A landscape with many peaks, sampled at points; each row gives a point and its height.
From any point a climber takes the steepest step (rise divided by distance) to one of its 2 nearest points. It stops when none of these is higher. Distance is the straight distance between rows; heights are no part of it.
k_364 (h 651): [ 16  -1  -8  14  26 -19 -33  29  -3  27  11 -34  11 -35   5 -13  17  10
  11  31  18 -21  -1   8  54   2 -32 -24  -6   2  10  -5   1 -19  21]
k_495 (h 478): [-15   5 -25 -15 -11  11   6  28 -43  -9  -5  -6  -5  16 -31  -7  10 -44
 -12 -12   8 -20  27 -10   3  15  25 -20 -20  12  15  38  -1   0  -8]
k_204 (h 543): [-31  16  20  25   5  32 -11  -4  61  -9   4  11   5 -14  25  11   0  39
  -3 -11  16 -12  12  38  27  14   3  14  -8 -31 -92  -2  -4  -4   5]
k_16 (h 586): [ -8  27 -23  20  -9 -25 -24  34  -1   5  12  12  23  36 -31 -58  -6   8
  15  12 -19 -18   5 -38  20 -31   2 -35  -6  11  -8  -5  24 -10   2]
k_762 (h 599): [  8  -9  41 -12  15   2 -12 -30  17 -10 -18 -25 -36 -34  12  23 -24 -12
  -3 -49 -37  32  -9 -14 -17 -41   3  27  12  -4 -32 -25 -10 -15  31]
k_191 (h 94): [  1   8  -8  -8  42  13 -11  -7  31  18  19 -17 -48 -25  20  23  -7  -4
 -23 -43   3 -10 -18  53  26  -6  -1  22  26  -5 -16  -3 -12  29  23]
k_732 (h 172): [ 35  -1 -30  28 -39  -1  12  -8   8  13  -2   2 -27  15 -24 -31 -20 -28
   0  21  21   8   3  -8  -7  10  21   6 -40 -45  10  44  -9  27 -18]
k_148 (h 580): [-22  -6  20  -4  -9 -11 -22  -1  33 -10   7   8   8  34  -8  -3  -2  36
   2 -18 -53  -1  -9 -21 -10 -31  25  -4  23  14  -5 -15  23 -20  11]
k_278 (h 603): [ -2  -9  15 -14 -12  18 -17 -36  62  25 -18  33  32   5  30  15 -20  41
   6  21  24 -10 -15  52   7  19 -16 -20  -4 -32 -29 -11   2   8  -9]
k_835 (h 767): [  3  -4   7  20 -29 -17 -31  35 -17  18 -10  -6  29  -6   8 -22   1  10
  30  68  -1   8  -4 -15  -2  10   7 -31   5  21  31 -13  14  -8  -6]
k_541 (h 431): [ 10 -16 -31   4 -16  13  22  18 -67  11  24  10 -35  14 -14   5  12 -49
 -32   9  10   6 -11 -13 -19  24   6 -20 -17  31  23   4 -18  46  -6]
k_730 (h 86): [ -9   5  -5 -13  43  51   2  -9  54   5  13 -16  -6 -21  18  37 -15  31
 -35 -48  14   4   3  56  29  -3 -12   8  46 -16 -33   0  -8  14  12]
k_893 (h 404): [-41  -8 -15   7 -22 -15 -12  14  -7  -9   2 -13 -11   6  -1  -2  13 -25
  34  15 -23 -20 -21 -14 -33   8   7  15 -13   3  19  19  33 -34   6]
k_104 (h 468): [  0   0  -7  47   2 -12  -1 -17 -39  17   7 -16 -47 -15 -31   3 -18 -33
   5 -21 -18   9 -39 -26 -34 -41  -6  -3   8   6 -36 -32 -30  -1  11]
k_319 (h 460): [ 13   6  41  -6  -9  26   4 -11  18   0   3  27  41  38  14  -7  -5  35
  -4  39  29  -7  23   6  32  15  -2   6 -45  -7  22  36  30 -31  -9]
k_664 (h 641): [ -6  -1 -20   1  24   0  -1  23 -16  11   0 -26 -38 -24  -8  34  36 -24
  -7 -28  -8 -19   0  21  -8   3  -4  31  33   6  31   1 -37  -2   5]
k_299 (h 450): [ -1  -4 -16 -57 -30  18  17   1 -44 -28 -22  26   9  32 -17 -11  -3 -41
 -24   0   6   0  22 -23  -5  29  30 -34 -10  20   9  34  17   5  -8]
k_170 (h 358): [-30  10 -21  45 -10 -52  21   2  -2 -30 -14   6 -23 -11 -23  -1 -28 -16
  50  -5 -36   7 -39 -56 -87   0 -25  27  -9   1 -32  -9 -12  13  -8]
k_707 (h 429): [ 32   3  40   5  11  12  -4  32 -51  -6 -16 -25  54  22 -13  -4   0  -1
   5  31  23  -9  42  -7  65   5  -5   2 -43  19  29  35  10 -27   1]
k_506 (h 490): [ 16 -10 -22  18 -21  13  -1  11 -31  16  13   3  -8  15 -23  12   4 -19
   2   8  -9  12 -20 -19 -28  -5  27 -20  -8  31  15 -15  -1   5   3]
k_363 (h 398): [-32  -2 -48  18  -5 -22  -3  10 -40   1 -10  -9 -20 -18 -68  -3   3 -47
  24   0   6 -41 -51 -30 -46  -1  -6 -15  -2  11 -35 -20 -23   0   2]
k_397 (h 215): [-31 -17  14  -5 -33 -50  -1 -12  30 -28 -12   9   1   4  22   3   0  19
  27  13 -54   5 -24 -43 -71  22 -10   4   7   9  -4 -10   8 -18   1]
k_348 (h 525): [  8 -12  -6 -13  59  20  19 -16 -20  27  26 -16  -8 -17  34  29  24   5
 -51   4  14   2  18  36  27  -5 -29   4  29   3  61   8   8  40 -19]
k_650 (h 614): [ -4  43  21 -50  41  57  11 -14  57 -20  -2  17  18  30   8 -15 -10  29
 -47 -14   9  29  12  43  44  -9   8  32  19   2 -18  23  39  -5  10]
k_844 (h 592): [ -1 -35   2   7 -13   0 -11 -45  40  22   2   6 -33 -22  47  21   5  10
 -10  17  19  12 -21  30  -7  32 -11  -1  -4 -26   1 -12 -27  33  -9]
k_579 (h 391): [ 31   4 -21  16   3   3  25  12 -59  10   9  28  -3  17  -8   4  -1 -45
 -22  13  16  -1  24 -27  14  35  -5 -21 -47  14  27  28 -27  40 -21]
k_199 (h 241): [-12 -18  -6   4 -12 -52  -4   9   5  -8  12  13  -5 -27  29 -10 -32  33
  43  -1 -68   8 -20 -71 -32 -15 -26 -15  30  10 -40 -35   7 -10  16]
k_6 (h 256): [ -7   2  -9  27 -16 -33 -16   4   3   8  16  -5 -18 -23  -4 -25 -16  25
  43  -4 -23   4 -19 -55 -14 -23 -25 -34  23  -9 -34 -34  -1  -6   9]
k_883 (h 34): [ 30 -21   7 -42  -1  26  18 -46   2  26   7  31   3  12  19  26  -7  26
 -28  -8   8   5  -1  31  -1 -14  13   0  50   6  30 -27  -5  -9 -16]
k_40 (h 630): [ 14 -17  24   3  27 -17  -4 -25 -19   2 -19 -30 -48 -44  -3  17 -18 -40
  -9 -65 -26  -4 -16 -16 -20 -44 -25  35  14   0 -35 -40 -46  -6  24]
k_596 (h 458): [-20 -18   0   9   4 -11 -31  11  19   3   2 -20  24   2  14   4  14   7
  34  33  -6  -7  -3  -8  15  -8  -1   9  -8  -7  21  16  27 -55  10]
k_175 (h 664): [-16 -38 -30  25   2 -24  -2  11 -32  30  14 -11 -10 -24  10  19  18  -5
  19 -19  11  -3  -4  -9 -15  -6 -19 -24  21 -17  -1 -22 -16 -10 -20]
k_42 (h 644): [ 33  39  16 -70  42  48  30 -43  17 -31  -4  46  15  29  20   1 -35  23
 -53 -17   0  28   8  24  39  -6   6  15  18  22   8  22  37  10   0]
k_912 (h 560): [-23  17  22   3   8  55   2   7  62  -8   8   4  31  -3  13  -3  12  25
 -15  16  33  22  23  53  45  19  -4  14 -30 -25 -72   3  15 -14 -15]
k_187 (h 673): [ 30  17  45 -30  33  50   9 -26  31   3   3   4  -7   6  -4   4 -22 -15
 -50 -44   5  30  12  29  30 -41   2  15 -24  -4 -65  -5   6  19  30]
k_958 (h 68): [-10 -19  22  18  -4  -3 -19   3  35   9 -19   9  28 -29  44  15  -8  57
  25  41   0  -8  19   5  38   1   3  -9  36  -5 -13 -15   8 -31  -4]
k_845 (h 532): [-11  22 -33  16   9 -15  -4  26 -27   7   9  -5  13  13 -42 -48  20 -29
  20  -6  -4 -14  -9 -23  14 -23  -1 -17   2  15  -9   0  -9 -29  19]
k_968 (h 729): [-37  22  23  28  -1 -18 -16  22  41 -11 -13   0  15  -8  -2 -16  26   9
  36 -14 -11  -7  19  13  18  -3  -4  30 -11 -28 -17   1 -21 -24   1]
k_194 (h 530): [ 17  -1  18 -33  37  35  20 -10  -4  -5  -5   6  43 -11  28  22  -1  29
 -18  29  30   1  29  37  51   4  -4   6  33   1  52  16  25 -20 -28]
k_693 (h 602): [ 21  13   7 -31 -13   2  22  -2 -15 -21  14  35  31  44  -9 -24  10 -12
 -12   8 -24  26  -6 -37   5   5   8 -41  -5  33  25   4  22  -7  21]
k_771 (h 667): [ 16   3   8   4  36  16   6 -24 -12   6   8 -19 -41 -18 -33   1  10 -35
 -18 -56  -2  -2  -1  11   7 -46   8  35   0  -4 -27  -7 -31  -7  26]
k_198 (h 735): [-10 -41   0 -18 -31 -12  16 -42 -28 -21 -22   9 -17 -17  13  21  -1 -12
  17 -26   9   2   2 -11 -73  -2  23  -2  26   5 -18 -32 -13  17 -20]
k_158 (h 454): [-27  -2  -5  -6 -41  -5   0 -10  -9 -18  -7  14   1  27 -17 -21   1 -24
  10  46  -9   0 -17 -30 -58  17  18 -21 -22  -2  22  25  39   6   3]
k_472 (h 270): [-41 -10  -5  44 -33 -49  -3   2  23 -31 -13 -11  33  20 -10 -12  -9  11
  43  57 -18  -7 -29 -32 -75  15 -10   7  -7   1  24  -7  33  22  -9]
k_358 (h 662): [ 10  18   7 -38  12  22  11  12 -27 -28   7   1  20  40 -34 -28  -4 -14
 -21 -31 -37  10   8 -26   5 -33  18 -27   9  23   7   6  26 -20  25]
k_83 (h 265): [ 15  -4  -1 -22  -9   3   6  -7 -30   3  22 -17 -42 -27  -3   4  20 -50
 -14 -10 -29  15 -41  13 -52 -22  22   7  -8   4   0 -19   4  25  11]
k_143 (h 691): [ 18  25 -28 -27  19  -3  -5  22 -22   0  36 -17 -14  -7   6 -14  18  -5
  -3  -7 -13  -8 -21   3   9 -12  -4 -21   9  34  24  -5  31 -13  15]
k_24 (h 601): [  5  12 -30  -2  36 -20 -29  36  -7  20  33 -23 -17 -38   3  -1  33   7
  20   6  -1  -9 -13  -7  21 -23 -23  -9  32  24   7 -26  14 -24  16]
k_570 (h 239): [-29  -5  24  27 -39 -45 -12 -22  45 -23 -21   9  22  10  25   2 -14  33
  33  46 -15  -7  -6 -24 -50  25 -23  15  -6 -31  12   4   8  -5   4]
k_306 (h 690): [ 24  27  19 -38   6  53  27   9  19 -11  18  15  27  18  15 -20  27  30
 -44 -12  46  23  49  44  43  16  -5  32 -22 -13 -18   9  -3   9  -2]
k_656 (h 357): [-44 -16 -47  24 -11 -39  20  38 -46 -13 -16  -9   0 -46 -28  21  13 -34
  47  -2  -6 -54 -33 -47 -48  23 -32  -6  10   7 -37 -21 -45 -13  -2]
k_891 (h 414): [  9 -14  16  28   0 -11 -10  29 -70   7 -31 -55  41   2 -36 -15  -3 -31
  15  25  42 -37  31   1  33   3  -9   7 -41   4   6  19 -12 -17  -2]
k_811 (h 489): [  5 -45   3  15  -4  -3 -12 -12 -15  13  -9 -18  13 -13  29  19   9 -10
  28  42  29  -2   4   8   5  14   0   0 -12 -12  40   9  13 -34 -18]
k_738 (h 650): [-11   6  -8  34  -9 -49 -29  24   3   4 -14 -19  52  17 -26 -61  -5   5
  35  48  -3 -24   7 -31  21 -13 -21  -8 -23  -8  14   9  22 -21   4]
k_434 (h 554): [ 23  -7 -12  27   0  -2 -11   8   5  30  28   7  -6  -5   1  22  21   8
 -16  31  -1  16 -11  -1  -4  -4  -7 -48 -10  13  17 -32  -8  12   8]
k_557 (h 331): [ 25  32  -7 -14  22  -1  -9  -8  -6   0  18   4 -32  18 -31 -17  -9 -16
 -29 -40  -8  15 -16  -9  27 -15   7  -7 -34  26 -14  -2   7  -5  18]
k_563 (h 775): [-12  12   2  16  23   4 -16  26  34   9  -6 -13   7 -12  14  23  26  20
  21 -42   4   1   8  13   8  -4 -16  20  19 -11  -2   1 -18 -26  17]
k_108 (h 480): [-28 -36 -26 -23  10  21   8  23 -45 -16 -20 -32  -6 -26  10  37  29 -39
  -9   6  41 -23  26  22 -33  23  16  19  41  13  54  27  -1  23 -11]
k_27 (h 25): [ 38 -22   7 -29 -14   1  10 -43 -23  21  10  45  -1   6  11  24  16  11
 -25  43  25  -9  -6  12 -12  11   3 -30   7   6  35 -19  -1  -1 -23]
k_544 (h 73): [-13   4  14 -16  17  23  -1   1  48   5  -1   9  14  -8  43  21 -14  71
  20 -21  -9  -5  10  19  37  -9  -3  14  66  -1 -18 -10   6 -30  -8]
k_924 (h 526): [-40  23  24  29 -18   6 -13 -31  83  -9 -12  32  20   5  31  -7 -28  39
   7   1   0   8   1  10   1   6 -11   5   4 -32 -69   0   5  -2   6]
k_909 (h 302): [-11  -6 -28 -22 -13   2  18  30 -60  -6  15 -30 -16 -39  -1   6  39 -45
  -4   6 -22  -4 -37  19 -38   6  14   2  14  22  19 -12   1  19   6]
k_435 (h 108): [  5  12 -14  16   2  -3 -12 -16  14  22  27 -14 -52 -16  19  -9  -8 -13
  -6  -3 -12   4 -42  22  23  -5  18   8  -5  -5 -18 -13 -12  17  21]
k_242 (h 400): [ 36  10  -4 -34 -10  -3  29  -5 -48 -15  -9  15 -14  15 -24 -35 -26 -45
 -28 -21 -31  11  -5 -25  -1  -7  25 -16 -38   7  -9   4  -5  35  -7]
k_493 (h 341): [-24  -5 -27  12 -37 -11  -1  41 -48 -10  -9 -22  -5 -32  -1  11  24 -25
  29  29 -13 -16 -30  -6 -49  25  16 -14  21  22   2 -19   5  15   2]
k_529 (h 513): [ 17 -38  34 -25  11  13 -11 -26 -11   9 -22 -21  36 -20  21  23  10  19
   5  47  35   1  21  23  36   2  -7   0  15  -1  46   7  18 -42 -19]
k_790 (h 196): [ 33  -2  -3  12 -17  18   9  12   7  29   8   2 -14  11 -10 -11   3 -18
 -25   9  27   0  16  22  39  21  -7  13 -50 -35  22  38 -39  28  -5]
k_567 (h 727): [ 13  37  -4 -44  34  30  22  -1  -4 -23  18  -8   0  21 -10 -12  -3  -3
 -29 -36  -5  17  15   4  37  -4   4   8  12  14  24  37  24 -19  18]
k_739 (h 570): [  6  10  29 -51   0  32  -4 -31  54   2  -6  31  40  10  17  -4  -6  44
  -3  27  14 -13  -2  53  38   8  -8 -15  25  -2   4   0  26 -17   0]
k_827 (h 699): [ 19  10  42   1  28  33  14 -20 -17   5  10  -8 -22 -10 -27 -18 -12 -12
 -40 -64   3  19  31  26  28 -57  19  32 -11 -15 -56 -18 -13   6   7]
k_107 (h 436): [  2  -8 -27 -18  58  34  20 -13 -10  14  35 -31 -43 -10 -20  18  29 -28
 -54 -49   3  -5  14  30  11 -35 -18  42  30 -18  38  19 -23  47  -9]
k_38 (h 609): [ 27   6   0  32  -7   9  -5   4   9  12  11  11  32  15 -14  -9   1  20
  -5  26  19  22  14 -13  32  -1  -2 -38 -19 -16  16  -5 -14   9 -10]
k_23 (h 668): [ 35  23  17 -28  16  38  31   8  -7 -13  13  45  24  22  24   5   5  24
 -47 -13  25  26  38  11  60  27  -8   2   0   6  10  11 -13  -2  -7]
k_370 (h 559): [  4  -9   5 -12  27  14   9 -16 -11   5  26  -9 -11 -20  21  19  11   2
 -10   4  12   6   9  27  31   0   7 -13  17  -4  33  17  15  -3 -14]
k_276 (h 60): [  1  -8  12  11 -35 -11  -7 -31  16  10 -15  31   9   8  10  -4 -10  49
  10  35   8 -11  12  -9   4  -5  25 -10  32   1  -5 -26  11 -31 -26]
k_118 (h 288): [ -5  14 -39  31   0 -57  -9  18 -10  -1  17 -14  -2 -27 -33 -32  13  -8
  49  25 -19 -19 -47 -35 -23 -18 -21 -19   6   1 -24 -43   1  -8   5]
k_866 (h 585): [-49  19  24 -29  27  44  -9   0  83 -12  -8   5  28  26  12  -4   4  33
 -22  -6   4   8  15  40  28   3  -7  30  10  -5 -42  14  32 -16   9]
k_53 (h 410): [-31 -45 -22  11 -38  -7   9   8 -39   2 -15   1 -39 -30  16  33   7 -39
  27   6   4 -20  -6  -7 -80  36  17  14  15   0  -2  -2 -30  64 -25]
k_524 (h 622): [-41 -15  15  -5 -19  -8  -8   4  16 -24  -6  -2  22  48 -33 -35  16  16
   9 -18 -19  -1  17 -24 -13 -12  22   0  -2   5   2   8  20 -29   7]
k_574 (h 643): [ 12 -15  -2  32 -16  -9  -3 -34  46  21   0   7  13  -6  31   3 -23  16
  20  30  44   9 -20  32   1  19 -20 -21 -28 -40  -8  -3   1  32 -12]
k_833 (h 642): [ -3  10  33   0  19  24 -17 -20  44  -3   4   4   4  10 -14 -10 -33  22
 -21 -36 -20  16  -2  15  21 -48   6   3  -8  -7 -70 -16  19 -13  23]
k_533 (h 611): [ 11   2  25 -15 -14  13  -3 -28   5  -5  -2  15 -34   5 -11   0  -3  -3
 -11 -29  11  23  18  -9 -33 -18  31   4  -6   2  -8   6  -2  10   3]
k_985 (h 677): [ 38  38 -10 -55  55  46  31 -12  16 -18   3  13  -7   5   2   4 -19  -4
 -64 -31  -1  34  19  18  44   0   0  26  14   3  22  40  12  21  -3]
k_331 (h 209): [ 41 -11  14   7  -9   7 -10  14 -17  22  -7 -32  16  -3  10  -8  -1 -15
  -8  25  25   0  14  29  48  25 -13  -5 -40 -22  39  35 -10   4  14]
k_477 (h 701): [ 14   2  26  24  -4 -26 -37  31 -14  23 -23 -38  45  -8  -8 -37  -5   3
  37  53  13  -8  19  -4  41  -6 -22 -19 -21   5  16   3   5 -13  10]
k_591 (h 446): [-26 -45 -16   2 -25   9  10   4 -47  -3  -6  -9  -8 -17  -6  29  23 -36
   0  10  42 -43  20   6 -39  31  23  -6   8   5  20  13 -22  55 -21]
k_948 (h 765): [ -6  -3  -6  33 -39 -26  -8  17 -17  10 -10   5  14  -2 -20 -20 -14  27
  33  48  19  14  -5 -33 -40   8   1 -42  24  12   5 -22  10  14 -25]
k_393 (h 482): [ 20  -1 -13 -32  61  21  24 -12 -25  14  40   0 -39  -8  11  23  21 -30
 -63 -27  -6  10   5  25  18 -12 -23   8   6   2  49  26  -1  64 -11]
k_292 (h 607): [ 32  21  -8 -28  41   1 -10  42 -18   1  13 -28  37  -9  20   7  17  13
  -8  16   5  -4  10  16  37   1 -15 -21  16  30  54   7  26 -15   0]
k_712 (h 550): [ -2 -16  -3  13  -8 -24   1 -21  33   3  -5   4 -43 -33  54  32 -17   5
  19 -14 -24  14 -26  10 -25  26   7  26 -11 -24 -23 -11 -30  21   2]
k_619 (h 605): [  0  -1  29 -28  29  31 -18 -22  63   1  12  32  17  22  11   1 -22  40
 -14  -3 -16  18 -11  14  21 -43   5 -16  36  32 -41 -24  30  -7  30]
k_383 (h 42): [ 19 -38  14 -16 -27  19   7 -51  18  28 -15  38 -38   6  22  22 -13  25
 -16 -13   9   0   6  24 -25  -2  33  26  32 -11   0 -19 -22  -1 -18]
k_94 (h 194): [-60 -21 -12 -19 -34 -40   6  22 -10 -44 -22   5  19  -8  26  17  11  -2
  41  -7 -53 -15 -17 -40 -68  27  -5  -3  17  20 -14 -21   6  -9   4]
k_145 (h 292): [ 24  22  -3  -3   1  -8  17  12  21 -19  -1  32  27  39  -9 -24  -3   1
 -15  14 -20  13  16 -14  59  30 -13   4 -79 -21   7  32  11   3 -13]
k_127 (h 696): [-21 -31  -2 -12 -38   0  10 -12 -19 -11 -29  13  20  18 -10  13  -1  11
  31 -15  17 -19  11  -6 -58   8  26 -21  24   5  -4 -11  -9   3 -18]
k_558 (h 219): [  8  -8  10   8  17  13 -21  13  25  18  -5 -31  18 -13  30   3  10  -9
 -15  19  31  -2   9  55  66  10 -17  19 -12 -19  15  15 -30   1  21]
k_146 (h 645): [ 37  15   6  -7   3  21  20   2 -33  10  18  36  12  13   6  -6  -8  10
 -35  -1   1  24  36 -22  50  14   7 -36  -9  16  15   2 -17   6 -20]
k_744 (h 315): [-15   4 -34  55 -25 -45  11  21   5  -3  -6 -16  -3 -14  -4   2 -18   6
  58  30 -14   3 -48 -34 -65  15 -29  12  -5  -7   3 -14   5  10 -13]
k_526 (h 438): [-32 -10 -18  26  -3  -9   5   4 -51   0  -3  -5 -35 -23 -30  13   8 -51
  20 -24   6 -18 -10 -16 -41 -12  17  -8   6  13 -21  -9 -30  13   2]
k_475 (h 366): [ 29  34 -18  -2   2 -23  14   0 -37 -11  27  17 -29  12 -35 -33 -11 -30
  -9  -5  -9   4 -24 -16  16  10   3 -19 -53   5   3  12   3  24  -7]
k_663 (h 547): [  0  -2  -5 -12  16  -8 -19  17  13  -8   1 -28  -7   5 -17  10   3  23
   5 -51 -40  -4  -3 -21 -11 -39   4   4  40  15 -16 -22   6 -31  30]
k_668 (h 425): [ 43  12   7 -63 -13  20  33  -9 -26 -21  -9  43 -12  32  -4 -18  -9 -20
 -29 -29 -17  14  24 -22  -3  17  24  -6 -23  13  17  32   0  29 -10]
k_271 (h 507): [-34  12  21  31 -22 -23 -14 -24  50  -3 -21  23  -5  27   8 -27 -27  38
  24 -17 -21  17  -5 -14 -27  -9   2  13  -1 -13 -38 -15   3  -4 -12]
k_274 (h 561): [ 18  26 -22 -31  50   5  17  31 -39 -11  10 -41  15 -18   6   5  15 -29
 -13  10  19   1   2  19  34  12 -16  10   9  25  71  37  14  -2   1]
k_616 (h 534): [-13   7   3  42 -25 -35 -16 -12  20  -9 -13   2  -1  36 -35 -34 -38  22
  -4 -11 -14  21  -7 -41 -35 -34  20  -1  -3   0 -31 -25  16  -7   4]
k_231 (h 517): [ -6  -3 -15 -20  17   3  -2  38 -57 -13 -18 -39  18 -10   0   8  16 -41
  -2  14  22 -29  28  12   0  15   7  -3   7  26  55  33  18 -13  -1]
k_779 (h 587): [-22   2 -25  -1  32 -19   3  27  -8 -17 -17 -21 -28 -24 -13  43  20  -7
  16 -60 -29 -16   3 -23 -28 -11  -8  16  41  13  -6 -12 -30 -27  14]
k_290 (h 564): [-10  -2  10  14   3 -32   0 -19  40 -12  -1   5 -30 -23  27  27 -27   5
  15 -24 -59  21 -28 -24 -22 -10  -1  22  -3 -11 -45 -24 -18  -8  15]
k_598 (h 266): [ -1  19  -2   6 -16 -25  -4  10  16  -7   8   4  21  28  -2 -35   6 -13
   0  42 -16  -9  -4  -1  22  11   5  -1 -53  -7  34  34  23   7   3]
k_464 (h 143): [ 21  -8 -48  50 -39 -27  13 -10   2  24  -5 -10 -37  -4 -13   1 -29 -14
   3  23  22   9 -21  -5 -55  11  -3  13 -16 -34  14   1 -10  49 -26]
k_897 (h 399): [-24  -1  -1  21 -22 -21   0   6 -23 -13 -17  -2 -39 -12 -12  12 -12 -30
  36 -10 -36  -2 -26 -22 -78  -2  24  15  -3  24 -37 -30   1  24  -6]
k_241 (h 657): [ 11  19  12 -16   3  24  -2 -10  24   1  10  10 -20   8  -1  -4  10   9
 -32 -43  46  15  29  37  11   1   6  18 -11  -4 -12  18  -9  19   9]
k_499 (h 379): [-24 -35  -1  16 -25 -20  16  35 -46   6 -13 -26 -24 -40  29  41  25 -11
  30   6  -5 -27 -10   3 -42  53  -1  13  18  16  23 -10 -32  21 -19]
k_938 (h 698): [-17 -40  -5  -8  -2 -32   7 -14 -24  -2  -1  18 -16 -23  26  41   5  11
  28 -30 -16  12   2 -32 -49   1  -9  -7  34   4 -11 -35 -21 -10 -16]
k_178 (h 692): [-12   1  17  41 -22 -15 -18  -3  29  -1 -18  -7  15 -22  18  -6   7   5
  30  11  24  11  22  14  -2  15  -3  17 -18 -55  -1  12 -28  -5 -13]
k_265 (h 50): [  9 -31   6   7 -39   0   6 -51   0  24 -13  28 -21  11   1   1 -19  34
   2   2  20  17 -14  -3 -30   6  13 -12  27   1  -7 -35 -26 -16 -17]
k_633 (h 660): [-27 -22   6  20 -24   6   7  14  11 -19 -19   7  30  15 -19   8   9  25
  32 -24  -1  -8  30 -22 -28  -2  25   4   4 -22 -18  -2  -5 -31 -10]
k_190 (h 123): [  2  12 -25  50 -16 -30  -9 -12   1  19  14 -15 -41 -24   0  -4  -2 -23
   3   7  15  -1 -23  10 -14  11 -10   6 -14 -25  -8  -1 -27  21   1]
k_520 (h 441): [ 23   7  54  -2  15  29  -6  22   0   2  -5 -19  58  20  10   1 -12  31
 -11  35  17  -9  42  15  79   8 -24  13 -46  -8   5  30  24 -34   0]
k_728 (h 309): [ 27  35  -4   6  22  11   8  15  21  -1  26  16   8  24 -16 -13   7   3
 -32 -20  -1   4  12   0  70   7  -4  -6 -51  -1 -22  11  -2  -4   3]
k_99 (h 549): [ 11  18   9 -14 -40   0   4 -40   0   0  -3  22 -16  30 -17 -24 -23  -3
 -23   9   2  29 -11 -17 -43  -5  19 -24 -22   0   0   0  20  10   1]
k_780 (h 501): [ 15  12  -2  45 -12 -12  -6 -10  -6  14 -13 -11 -34  22 -45 -24 -47  -9
  -8 -35   0   3 -11 -31 -23 -47  14   7 -21  -6 -39 -30 -14   4   3]
k_177 (h 531): [-16  11  42 -59  -8  15  -6 -44  55 -10 -11  44  16  42   7 -12   8  37
 -15   9  -7 -17  -2  34  -2  -8  12  21  14  -7  11   7  28 -15   3]
k_759 (h 326): [-14 -18 -58  34  -9 -55  10  22 -34   4  10 -11 -27 -41 -25   3   2 -12
  52   6 -35 -15 -52 -62 -40  -1 -27  -3  23  12 -49 -51 -22  -7  -3]
k_783 (h 230): [ 14  19   1 -10  20   8 -22  11  48  -1  -6  -5  26  10  25 -13   0  -9
 -17  23   6  -3  -5  45  59  23  -8   2 -42  -9   1  22   4   8  31]
k_846 (h 245): [-15  23  20  -8   4 -11 -30  15  42  -7   5   1  41  39   7 -36  10   9
 -17  22 -24  -3   6   8  48  -1  -1  -5 -24  -2  14  14  37 -16  14]
k_821 (h 709): [ -8  11  -8  10  21  18 -11  40  -6   3 -12 -33  -2 -14 -24  21  39 -12
  14 -21  15 -26  22  15  19   3 -11  24  11 -14  37  23 -27 -33   4]
k_721 (h 396): [ 14   8 -20  34   1 -14   9  38 -66   0 -10  -5  38  11 -38 -14   5 -51
   1  21  44 -26  27 -17  26  21 -15 -23 -40  18  21  19 -18   8 -19]
k_580 (h 491): [  8   8  36 -35 -24  17   2 -29  12 -11   2  36  17  32  -2  -6   7  25
   1  11  21 -12  18  17 -11   4  14  12  -7   0  28  35  30 -14  -8]
k_676 (h 80): [-11  -3  -3  -8  45  40   4  -3  25  11   9 -10   4 -22  33  45  -6  57
 -10 -23  13   4   6  34  24   1 -10   9  74  -8  18   0  -7   7  -3]

For each start below, name the point where the climber stops.
k_924 -> k_567
k_909 -> k_143
k_721 -> k_574
k_570 -> k_616
k_579 -> k_306
k_265 -> k_143
k_118 -> k_616
k_475 -> k_143
k_190 -> k_143
